Each row is a point on a tangle of strands that fork, close into loops and nearly touch. The rows are in no order.
(in the rows, 100 means zero)
Points whose rows are less than 89 apart are linked; no others are. Some points are linked to none.
z_131: [109 104 137 119  83 115  99 140  97 100  76 125  90  96  77  87  81  97
  90 113  98 135 125  97 138 126  72  83  83 102  99  90  71 125 112]
z_339: [ 94 115 124 101  81 119  95 138 105 116  68 129  96  90  65  98  95 115
  87 107  95 130 120  79 117 140  87  76  97  92  91  94  82 118 108]
z_494: [130  79  86 130 101  79 115  31  83  97 155  52  96  82 137  98 111  71
  95 101  98  94  92 153 114  77 123 102  88 113 104 114 107  84 111]
z_465: [118  88 102 135  93 123 113 122  96 136  93 114  96 106  70  97  94  91
  82  96  56  94  97  83  96 136  69  86  81  85  96 105  74 100 121]
z_840: [ 96  96  88  81 117  80  84  89  83 107 107  72 109  96 122  89  88 105
 142 105 119 105  87 107 107  76 123 124  99 110  92 102 112  99  81]
z_102: [127  80 109 140  75  86 109  55  96  80 117  82  93  69 106  85 117  81
  62 121 102 115 120 140 143 120 127  68  92 115  99  90 105 108 128]
z_39: [116  54  80 146  98  79  93  75 103  91  84  86 108 101 109  97 153 104
  55 112  82  44  83  74  83 113 129  83 104  89  90  83 112  86 137]
z_829: [ 73  99  90  93  90  85  75  93 130  62  61 115 102  97 102 115 158 133
  68 119 125  75 106  55  79 112 135  77 130  94  85  73 133  95 108]
z_661: [112 102  65  90  93 107  95  53  92 143 113  66 112  74  96 117 114 115
 121  89  93 110  87 101  90 112 147 100 110  97  74 124 124  80  96]
z_308: [117  83  86 130  99 100 132  55 108  80 153  97  93 102 113 108 123  73
  48  85  85  61  96 139  83  94  91  88 107  94 124 111 109  81 115]
z_853: [102  97 107 122  98 122 133 103 121  75 117 146  98 115  83 111 109  85
  41  78  69  69 104 102  76 103  57  85 113  85 129 104  91  95 116]
z_833: [112  91  85 107  81 103  81  90  87 142  72  84 108  76  79  97 114 118
 105 110  83 114  97  75 110 137 140  83  98  96  68  99 101 102 117]
z_638: [124 105 113 114 102 124 116 132  78 136 119  89  83 119 100  90  43  59
 134  86  75 119  92 120 109  83  52 123  60 103 111 119  62 101  92]
z_935: [ 73 125  86  54 107  85  88  67 108  71 105  81 106  65 110 112 100 120
 126 111 152 124 113 119 112 101 148 101 132 118  97 102 138 106  76]
z_382: [119  86 104 119 102  82 115  58  91  74 150  75  88  96 140  90 101  70
  87 103 115  98  99 155 117  67 100 108  90 110 120 105 102  90 103]
z_164: [109  83 135 122 106  84  94 123  92  66  93 108  88 117 122  71  90  84
  90 115 105 102 110 112 130  77  69 110  81 108 117  78  74 116 107]
z_560: [ 91  81 108  85 136  65  79 127  81  87  98  82 100 137 145  69  73  90
 144 109 115  80  83  96 110  40  92 153  86 118 110  83  93 111  76]
z_78: [ 84 119  94  95  80 132 112 117 122 128  76 138 104  96  55 123 121 125
  67  88  81  99 107  67  73 150  96  69 117  73  91 107 105  95 105]
z_792: [127  98  75 105  95 110  96  81  69 180 104  59 107  80  85  99  81  98
 151  90  64 131  81  98 110 116 129 107  75 104  69 126  92  89 102]
z_270: [107 106  92 120  84 129 149  80 123  90 137 138  98  93  72 123 113  81
  37  74  78  80 109 125  80 124  76  65 116  84 120 117 113  89 115]
z_819: [129  94  95 140  80 131 153  89 111  99 140 131  93  87  59 113  91  64
  48  79  54  87 111 130  92 140  54  59  97  92 116 120  92  97 122]
z_312: [100 100 144 111  94  94  92 136  99  70  79 122  91 105  99  79  87  99
  90 119 116 125 122 105 139 101  71  94  87 109 108  79  78 128 107]
z_798: [ 97 119 126  97  97 133 112 153 104 116  84 140  95 121  76 105  74  96
  95  81  75 109 103  81  87 107  45 104  89  81 114 105  62 105  95]
z_642: [ 75 114  87  57 120  95  81 126 100 111  87  96 105 125 101 100  91 122
 148  97 115  92  84  71  72  83  99 125 107  97  91 100 103  95  71]
z_107: [140  47  95 175  90  77 109  77  90  90 111  78  95  92  95  78 125  72
  54 124  59  60 102 116 117 121  94  68  80 109  98  88  84 101 147]
z_660: [ 68 136 113  65 103 130 108 147 117 105  86 145  99 132  79 119  87 111
 101  75  90  99  98  73  59  93  53 110 108  81 117 108  78  93  82]
z_15: [108  99 106 103  81  87  94  63  97  81 106  87  97  61 109  92 109  99
  85 116 125 129 121 132 141 111 142  78 107 117  96  92 117 112 110]
z_665: [119  99 113 115 106 111 115 117  84 112 125  93  86 123 111  90  65  64
 110  87  81 100  91 123 103  74  56 124  74  99 120 109  70  97  97]
z_777: [ 77 123  83  75  77 115  88 106 121 119  63 116 104  88  62 120 133 139
  90 102 102 104 106  56  76 146 129  69 125  83  73  99 119  95 100]
z_491: [ 98  78 106 128  99 105  92 140 110 110  58 129 105 127  77  92 124 114
  68 102  64  68  91  48  79 120  79  90  97  82  96  82  79 101 125]
z_996: [118  99  59 100 111 115 117  52  91 149 159  67 106 111 113 123 110  91
 113  68  80  67  71 112  50  85 114 129 103  87  91 142 115  53  92]
z_988: [114 104 121 108 103 107 122  99  94  79 145  99  85 121 124  96  71  58
  94  84 101 100  97 146 104  57  56 124  83 103 137 108  80  93  93]
z_644: [ 71 122 115  98  85 112 119 100 141  58  88 154 101 100  86 119 135 115
  37  97 111  91 125  94  86 114  92  64 130  89 111  91 116 102 106]
z_944: [103  96  77  89 115  85  95  55  94  99 131  68 104  92 135 108 114 102
 116  95 121  92  87 119  91  71 133 121 111 105  95 113 127  83  85]
z_920: [113 105 120 108  97 101 131  79 105  57 154 104  86 108 127 101  87  62
  75  87 117 105 108 162 110  65  70 110  96 106 141 108  97  92  96]
z_495: [ 97 104  74  88  86  99  87  60 108 105  95  83 107  73 100 118 133 123
  93 103 112 100 100  93  93 117 156  86 123  95  77 103 135  89 101]
z_584: [ 92  87 101  80 117  70  64 123  73 111  63  78 118  97 105  71  72 119
 163 129 113 116  93  79 131 101 131 121  90 124  78  81  95 127  92]
z_538: [102  87  56  65 122  76  69  67  91 115  93  56 128 102 121 113 108 129
 168 106 112  85  74  74  82  82 161 130 110 114  65 100 133  89  77]
z_287: [ 91 112  94  76 108  98  91 106  92 115 101  90 103  99 104  98  88 108
 130  98 114 113  93 101  98  90 104 114 101  99  96 106 105  97  84]
z_559: [ 91 121 103  75  93  90  97  73  99  79 115  88  98  61 107 100  93 103
 110 106 146 140 120 140 133 102 132  91 116 119 107 104 124 110  88]
z_695: [ 84 118  72  80  76 115  98  69 127 109  87 104 105  77  77 133 143 131
  78  98 109  97 109  79  75 135 148  68 133  85  76 105 139  86  99]
z_664: [109  65 110 120 129  74  95  92  94  64 129  84  89 145 152  79 106  69
  80  97  93  48  85 112  86  31  82 140  89 106 132  83  86  93 106]
z_478: [ 96 103 125  88 117  78  93 124  80  79 103  89  97 100 122  73  57  84
 140 115 135 128 106 130 140  70  85 127  82 124 117  90  90 123  83]
z_764: [115  88  78 102 105  82  99  30  91  96 137  57 105  72 138 106 119  95
 106  98 117 100  93 135 109  79 149 108 107 110  93 114 130  85  99]
z_349: [104  74  65  78 122  63  63  55  88  86  90  52 125  84 139 105 113 121
 153 116 120  84  80  86 101  78 172 126 110 122  71  92 136  99  90]
z_531: [ 56 142  87  35 114  98  90 116 117  87  86 104 102 106  87 115  96 133
 140 100 137 110 101  78  75 100 103 108 126 100  94 103 117 100  67]
z_555: [127  86 101 147  87 124 130 106  99 116 114 115  92  99  66 101  90  73
  66  92  53  92 106 109 100 136  58  75  83  90 107 109  75 100 125]
z_754: [ 97  84 120  95 129  71  87 126  76  84 101  82  97 118 138  66  62  83
 143 114 121 104  93 116 132  53  84 141  79 121 113  85  86 119  84]
z_151: [ 96 116 113 106  75 133 117 124 118 123  80 140  97  89  52 114 104 110
  65  96  81 119 119  83 100 153  83  65 104  83  95 105  90 110 111]
z_554: [ 57 135 105  72 101 125 108 125 136  76  82 154 101 130  83 129 119 121
  73  79  97  83 106  66  50  91  64  95 129  81 117 103  98  89  89]
z_894: [ 84  74 100  82 135  60  67 131  85  87  78  85 106 138 140  70  89 107
 146 117 113  68  78  71  97  52 106 144  91 114  95  74  97 111  80]
z_458: [ 82 144 126  69  82 115 116 110 116  78 103 125  92  79  85 112  84 102
  91  96 139 143 131 134 121 110  88  80 110 104 116 107 108 114  88]
z_173: [ 71 138 117  77  82 114 118  93 133  65 101 138  94  86  90 120 118 111
  57  95 133 116 130 119  99 112  98  69 128  95 111 101 122 105  91]
z_773: [ 97  85 117 135  95 109 105 134 118  88  68 145 105 115  72  98 123 110
  46 101  68  76 106  63  91 127  71  77 104  86 104  82  80 108 129]
z_889: [106  82 112 146  92 113 124 121 124  72  90 154 103 109  67  99 120  95
  29  93  59  71 111  80  91 125  58  66 109  91 114  89  83 109 135]
z_381: [105 124  98  85  93 130 110 126  84 160 105  96  96  94  78 106  60  93
 138  82  88 136  94 102  96 114  82 109  80  91  96 127  82  95  83]
z_356: [ 80  98 111  93 110  80  83 101 111  59  85 109  96 107 126  95 124 113
  87 113 130  87 105  94  98  80 107 103 114 101 107  78 113 104  96]
z_568: [103  85  88  81 118  74  71  86  71 116  84  61 121  81 115  82  77 112
 164 119 110 122  89  99 132  94 149 123  93 128  79  97 109 114  90]
z_530: [ 68 119 105  96  95 116 110 114 138  71  81 152 103 117  83 122 134 118
  49  88  97  78 112  73  63 106  80  82 128  82 113  94 107  93 103]
z_769: [ 93 124  92  75  96 116 105 105  97 133 107  99 100  92  86 112  87 108
 121  88 106 121  97 104  91 108  99 102 102  89  96 118 104  91  84]
z_17: [101  87 134 114 108 101  81 168  91 107  59 122  96 137  98  73  79 100
 108 107  77  95  99  63 110  90  56 118  75  97 101  78  56 121 106]
z_31: [110  68 121 123 121  73  93 106  89  68 112  89  88 135 145  71  97  72
  92 108  98  72  93 114 111  47  76 131  82 109 122  79  81 106 106]
z_543: [112 118 110  92  99 128 110 144  81 151 103  97  90 103  85  95  42  79
 147  86  88 140  95 108 109 102  63 117  66  99 103 123  69 104  85]
z_822: [ 93  76  92 123  92  82  81  93 119  74  65 107 104 103 106 104 155 120
  56 116 105  61  97  60  85 111 130  80 117  91  90  73 119  93 123]
z_161: [ 94  83  74  79 112  64  65  55 102  62  89  66 114  75 136 111 130 123
 123 119 138  89  95  89 101  85 171 107 123 116  79  82 143 101  92]
z_244: [ 62 147  86  36 108 102 100  91 116  82 111  96 102  84  95 124  94 124
 129  96 149 119 108 108  84  97 113 103 131 104 102 114 132  96  64]
z_481: [132  98  89 135  88 126 121  91  79 161 123  79  91  88  77 102  75  70
 113  90  55 119  95 116 106 129  82  89  69  94  92 128  76  91 113]
z_168: [120  66  92 144 100 107  98 127  94 136  75 106 102 120  75  89 114 100
  75  99  43  63  83  56  81 130  80  91  83  81  89  91  75  96 131]
z_670: [ 97 106 121  97 107 112  94 155  94 122  77 118  96 125  89  88  77 100
 116  94  84 108  97  76  97  98  61 113  81  90 103  94  67 111  94]
z_174: [ 81  81 100  79 123  61  60 125  87  82  58  88 112 113 121  76  95 125
 146 132 124  90  90  66 110  86 126 121 100 116  82  70 104 121  91]
z_146: [122 104  59  90  95 113  98  58  82 175 116  59 117  80  86 117 100 112
 141  79  73 116  78  98  87 115 146 105  97  96  66 135 112  75  95]
z_613: [ 94 124 128  78 109  97 109 123  91  72 117 103  93  98 113  90  56  82
 125 101 141 135 110 144 129  68  69 121  90 117 130 103  92 114  78]
z_185: [ 98 132 127  83  87 116 118 115 104  87 113 118  89  88  93 104  70  87
 101  94 127 141 121 137 123  97  73  95  96 104 121 109  94 109  89]
z_757: [ 78  93  82  80  99  72  63  86 112  66  65  88 107  89 113 107 139 135
 107 125 133  86  99  61  91 102 150  92 126 103  77  72 132 103  99]
z_791: [131  96  83 124  96 114 112  79  69 167 125  61  96  89  93  99  77  78
 131  90  62 119  84 118 106 109 101 105  69 101  84 128  83  86 105]

A tip is a point with one link. Name the tips that can be reached along the links from each point below, in the order of the rows.
z_543: z_102, z_17
z_661: z_664, z_481
z_829: z_39, z_538

A fork is a point with three links, a tip a point with one. Leave the first point through the second and follow the links. Name the first fork or tip that comes.
z_151 / z_339: z_664
z_638 / z_543: z_287
z_538 / z_349: z_39
z_665 / z_988: z_840

Name the points in between on the shortest way along the links from the first point to the second, in order.
z_349 / z_39: z_161, z_757, z_829, z_822
z_312 / z_495: z_131, z_339, z_151, z_78, z_777, z_695
z_769 / z_494: z_287, z_840, z_944, z_764
z_173 / z_174: z_458, z_185, z_613, z_478, z_754, z_560, z_894
z_559 / z_764: z_935, z_244, z_531, z_642, z_287, z_840, z_944
z_270 / z_491: z_853, z_889, z_773
